Each row is a point on a landscape with many valleys, with its height.
A ball rolls from a point to the lowest of its 2 nearest points, and stops where none of them is lower. Distance is the straight distance between rows; heights are no part of it.
rofa: [151 130 115 105 165 152 193 110 150 159 126 118 150  85 127 127 151 146
  89 111]  (h 28.9)
Nad: [160 117 116 138 128 178 120 138 142  93 131 108  92  65  97 125  91 181
 104 131]  (h 58.1)
Bibaf: [153 160 148 106 122 106 106 137 122  93 114 156  89 105 165 198  71 106
 182 113]  (h 65.9)
livin: [109 139 119 100 104  90 134 123 145 117 134  98 150 112 101  75 183  73
  91  92]  (h 14.3)
vele: [ 99 147 117  48 130 100 108 108 147  99 127 161 146  96  97 138 157  90
 132 166]  (h 52.2)
dakob: [138  93 122 147 205 127  99 165 123 127 140 102 110 191 112 105 145 160
 109 154]  (h 28.8)
rakan: [127 148 194 159 133 158 170 106 111 100  79  66  81 127 166 138 115 118
 139 164]  (h 71.2)
falu: [144 140 129  96 127  96 170 116 138 151 100 141 151 104 139 167 104 150
 165 139]  (h 27.4)
Firuk: [ 74 123  89 180 117 174 116 138  67 121 144 110 129 132  94 157 143 106
 182 103]  (h 60.7)
Pebe: [154 146 210 137 110  95 121  83 103 135 106 108 137 138 147 181 104  85
 125 145]  (h 57.1)
nit: [ 93 151 165 166 113 126 163 124 100 154 132  90 177  88 122 132 120 136
 142 104]  (h 60.5)
Mif: [ 92 137 137 128 122  62 118 146  91 191 158 138 136 103 129  72 117 104
 161  85]  (h 17.7)
milu: [ 57  86 190 191 162 132 125 120 121 122 139 111  64 154 134 100  95 159
 146 139]  (h 29.5)
Tal: [ 69 162 127 129  81 149 189  94  96 108 123  99 159  99 109 133 155 101
 162 118]  (h 58.9)
rugom: [123 157  79  45 113  88 176 131 137 136  98 148 140 122 139 137 136 148
 152  96]  (h 19.2)
rom: [144 149 193 146 110 169 165  92 130 102  95 107  58 122 159 155  94 179
 128 113]  (h 73.6)
Fesin: [110  89 115 164 109 181 121 151 158  78 115 131 111 185 112 123 159  93
 125 147]  (h 40.9)
Veb: [112 152  88  90 120 158 164 115 130 135 124 161  82  93 106 104 147  82
 135 143]  (h 56.6)
pevem: [132 145  99 155  99  99 124 157  96 182 183 151 150 143 123  67 145 128
 115 103]  (h 10.5)
rek: [129  61 114 116 148 155 100 136 189  83 128 184 120 140 113 165 127 123
 126 126]  (h 67.6)
kos: [102 164 145 143  63 166 116 172 157  93 109 118 113 154 132 128 124 199
 113 121]  (h 51.0)
Zule: [129 107 117 110 131 157 102 135 136 110 121 159 117 105 105 163  81 191
 135  91]  (h 60.9)
Zarot: [151 133  94  96 169  95 133 156 148 136 104 145 163 139 141 165 116 162
 173 203]  (h 37.8)
Bedu: [ 81 100 144 169 151 128 139 192 147 133 105 130 112 135 141 124  96 127
 176 107]  (h 48.1)
bula: [120 126 130 148 132  70 133 137  89 190 121 122 102 149 137 112 112  80
 179 123]  (h 23.7)
zefim: [ 80 174 198 131 133 120 149 124 104 108 110  72 134 110 166 140 110  69
 149 148]  (h 69.1)
Niv: [132 107 172 149 137 141 171  69 111 153 133 117 157 123  90 165 121  96
 146 158]  (h 61.1)
kot: [107  98 160 140 176 125  93 124 126 149 123 123  63 175 126 123 117 143
 137 160]  (h 17.9)
ziz: [122 138 174 142 112 102 172  72 139 135 122 131 151  93 146 153 146  70
 146 148]  (h 59.3)
Bapam: [130 156 182 131 105 134  90 107 120  82 102  76  79 181 144 135 123 140
  95 120]  (h 31.7)
vupeb: [163 116 136  92 209  98  73 119 125 121  89  88 111 149 115 185 132 117
 127 129]  (h 23.6)
tula: [ 94 137 119 167 178 189 152 173 165 107 142 122 154 146 129 112 182 150
  96 112]  (h 46.3)
dofeg: [151  76  81 105 155 152 138 156 135 116 136 186 135 140 100 159 110 159
 158 110]  (h 63.8)
Ris: [179 102 102  96 127 105 102 109 131 114  91 129 106 106 141 166 107 110
 115  89]  (h 40.7)
maf: [102 119 181 138 140 151 125 125 128  89 119 126  47 120 161 138  73 187
 130  75]  (h 76.2)
Mosop: [168 118 149 172 115 137  85 117 159  97 120  77  97 146 127 132 146 162
  60 141]  (h 38.8)
Mobiz: [109 116 136  73  99  95 166 107  92 134 143 159 158  95  76 127  97 143
 166  79]  (h 57.6)
zis: [158  86  80 129 127  87  92 165 118 170 119 149  94 136 112 115 105  86
 160 146]  (h 30.6)
dav: [104  68 144 165 174 136 166 186 150  94 110 114 106 189 129 117 112 152
 164 151]  (h 49.6)
perer: [210 105  90 151  85 151 105 137 148  99 112 101 127 163 124 118 141 148
  87 147]  (h 45.2)
tareb: [187 144  95 135 112  66  89 121  93 122 135  98 123  81  83 120 116 100
 154 137]  (h 46.6)
bimu: [137  56 105 108 121 145 153 145 159 133 130 166 124 135 131  89 122  89
 102 118]  (h 60.2)
Duko: [122 128 114 121  87 153  98 138  98 176 151 151  93 135 117  80 107 142
 105 111]  (h 17.0)
tagi: [121 123  75  33 152 110 127 112 122 139 125 149 165 146  88 129 155 116
 116 148]  (h 54.6)
pem: [142 116 110  96  97 178 101 127 157  56 114 124  87 118 120 118 115 158
  87 159]  (h 55.7)
migak: [115 153 135 116 173 170 154 140 173 131 107 109 111 123 136 136 158 179
 101 122]  (h 37.5)
reni: [155 146 110 170  91 120 131 146 110 102 118  70 121  70  98 104 121  91
 128 147]  (h 49.0)
gumu: [109 151 151 131 182 129 134 139 104 162 119  84 105  93 129  90 130 101
 119 159]  (h 27.6)
Sizor: [111 157 131 117  84 158 130 137  97 151 103 122  65 157 149  75 120 101
 127 105]  (h 21.7)
fegeg: [131 176 139 162  95  86 152 137  89 155 112 107 149 102 121 161 107 126
 186  84]  (h 62.3)
zibe: [165 125  86 112 108 123  58 118 115 135 113 152  80 150 112 158 114  90
 136 125]  (h 35.8)
rubu: [137 127  99 118 103  59 175 116 156 103 135 131 130 101 117  58 193  98
 182 160]  (h 55.4)
Lupo: [ 79 180  95 113 126 179 171 119  95 125 137 110 118  95 104 101 181  93
 137  95]  (h 57.9)
Rivu: [177 101  59 107 166 124  94 104 115 159 109 124 132 147 170 104  92 186
  91 145]  (h 45.1)
kud: [ 98 126 141 176  89 161 131 103 103 139 166 106 191 149 112 108 153  98
 101 179]  (h 39.6)
kiviv: [174 118  95 108 148 111  61 104 137 176 134 126 141 105 164 114 129 140
  74 162]  (h 49.3)
Viri: [158  79  94 129 159  67 148 194 105  88 165 150 187 154 102  98 134 110
 145 115]  (h 59.8)
kosal: [ 95 165 102 165 146 130  88 180 101 160 140 123 143 115  95 151 135 132
 180 124]  (h 63.2)
zugos: [142 180 149 132 101 132 131 128  80 104 131 144 107 101 127 179  88  92
 182  65]  (h 64.1)
moveb: [135 154 121 198  90 194 155 136 128 115 164 124 168 129 129 132 160 138
 112 174]  (h 43.5)
napo: [130 175 174 100 133 115 123 143 114  87 100 105  96 133 171 159  75  94
 171 163]  (h 67.7)
Kelik: [140 130 106 127 162 148 150 169 135 132 128  80 124 198 136  79 170 139
 102 178]  (h 33.9)
gadut: [142 170 189 131 118 114 104  78  65 144 157 110 126 104 155 139 117  64
 124  96]  (h 55.1)
Rinom: [137 127 122 116 128 145 122  93 166 122 165 168 174 101  84 160 166 114
  94 126]  (h 57.0)
kas: [112 149 177 160 139 144  65 119 150 147 147 167  98 112 157 129 114 149
 101 120]  (h 19.3)
Sibod: [159 127 114  96 115  89 182  94 168 132 137 123 157  95 127 101 175 110
  93  98]  (h 21.5)
Nas: [150 203 141  61  91 108  92 107 131  72 146 127 146  95 158 156 102  88
 118 105]  (h 51.8)
pofo: [125 100 117 110 122 180 139 102 151 141 140 189  94  90 122 131 113  96
 115 122]  (h 58.2)
Bome: [149 136 117  58 137  54 125  86 120 103  96 123 156  84 150 171 116 130
 119  74]  (h 45.5)
sifub: [114 105 141 156 144 108 134 174 178 144 116 146 141 109 174 143  91 169
 146 143]  (h 39.4)
Rar: [183 132 100 113 155  78 108  79 136 171 165 142 172  87 123 126 173 117
 110 178]  (h 52.7)
nipit: [154 143 116 131 104 100  98 149 104 174 129 119 159 160 120 148 109 169
 118  83]  (h 44.9)
Pum: [157 113  98 144  70  95 150 117 148 105 145 134 162 113  91 110 150  94
 154 146]  (h 52.0)
bap: [104 172 109 108 136 110 129 127 139 126 143 158 121  73 116 146 168  99
 171 127]  (h 54.7)
Danib: [105 113 178 149  97 170 142 124 136 129 153 123 168 190 138  77 147 137
  75 179]  (h 35.3)
bir: [130  76 157 139 122 146 133 104 108 113 136 124 170 173  65 159 111 120
 131 165]  (h 62.7)
lutu: [123 190 148 154  71 133 112 151 134 148 126 127 160 138 148 145 122 185
  99  80]  (h 48.0)
nupu: [159  99 114 147 147  91 148 147 144 122 146 145 176 128 119 133 138 105
 133 150]  (h 55.6)
pamik: [165 151 134 123 150 125  96  87 134 155 152 125 169  53 105 164 140 132
  95 148]  (h 55.0)
vomed: [107 114 174 150 127 134  95 121 113 171 139 135 169 143 118 142 127 126
 104  64]  (h 48.4)
ful: [147  91  94 129 163 133  99 115 213 104 105 159 129 112 177 167 134 138
  99 157]  (h 71.7)
beg: [134 113 162 184  94 116  85 138 172 139 136 157 136 109 173 129  98 129
 116 151]  (h 28.5)
tizov: [143 135  58  92 127  96 168 132 153 159 105 153 168 100 186 111 123 191
 118 112]  (h 31.6)
tadog: [130 103 112  78 137 110 169  99  96 159 166 174 175 142  71 122 120 125
 136 122]  (h 56.5)
kar: [123 157 121  52 103  52  86  93 151  96 120 143 168  87 149 143 134 109
 118 129]  (h 49.4)
teg: [123 136 134 178 155 197 171 156 125 101 160 149 144 184 144 128 175 159
 117 168]  (h 48.5)
bom: [114 159 111 115  97 152 146 166 131 161 101 125 116 192 135  91 148 133
 129 154]  (h 26.8)
goz: [125 138 133  68 177 118 114 130 132 130  71 117  90 165 148 166 125 166
 129  97]  (h 7.9)
nek: [ 80 125 189 182 112 171  92  97 150 126 154 136 124 166 152 109 149 151
  92 146]  (h 28.6)
zeman: [ 83 107 153 157 180 186 132 104  85 145 131  87  95 118 109 102 141 116
 143 162]  (h 33.3)
Pev: [130 114  65  89 138 135 136 147 196 119  96 164 112 116 169 122 136 109
 106 132]  (h 64.4)
Fotes: [ 98  70 163 201 140 156 147 119 100 166 155 145 157 168 145 136 124 109
 136  88]  (h 52.9)
par: [131 139 139  95 157  96 133 160 130 142  80  91 104 128 161 107 112 132
 119 133]  (h 21.6)
bebus: [181  86  44  84 140  65 165 149 126  80 161 175 179 154 113  95 170 129
 142 107]  (h 63.9)
buza: [107 142 189 139 118 142 101  98  87 149 114 109  88 189 143 134 118 129
 140 150]  (h 26.2)
rotu: [121 120 105 120  70 183 121 161 162  98 140 164 145 151 103 113 126 168
  94 143]  (h 53.5)
zuten: [172 132  85 130 117  90 126 152 101 160 137 110 144  70 111 105  81 158
 142 147]  (h 44.0)
gemet: [171 118 102 118 147 124 139 137 122 185 120 123 141  98 162 109  90 198
 114 112]  (h 40.1)
lutid: [ 56 113 147 184 147 182 113 104  78 164 153 127 133 149 140 161 161  99
 159 103]  (h 57.5)
nifup: [121 108 110 141  84  96 181 118 114 124 148 101 186 160  96  87 179 101
 112  73]  (h 21.4)
ruvo: [102 106 155 202 167 186 126 122 105 147 170 141  97 124 110 122 110 163
 141 138]  (h 39.3)
timog: [ 93 121 123 120 136 170 133 165 164  83 113 118  66 193 127  99 159 142
 108 124]  (h 34.4)
Suf: [137 168 149  92 121 111  58 121 110 121 147 132 116 103 148 132 106  80
 101  70]  (h 53.4)
Kap: [ 91 104 136 146 151 132 162 145 172  67 130 140  60 192 120 123 128 197
 142 163]  (h 41.8)

For each start below, name the point where the ball stops.
Niv -> pevem
pamik -> rugom
rek -> nipit
Bome -> pevem

Call two points neighbours if one is among the 2 nearest of the other. Go from one point of each pair to the other, from neighbour to neighbour, staying as low as possible. Name the highest point that can't be avoided.
pevem / kot -> Kelik
pevem / nipit -> pem
pevem / goz -> ruvo
timog / kas -> dav
kas / livin -> teg
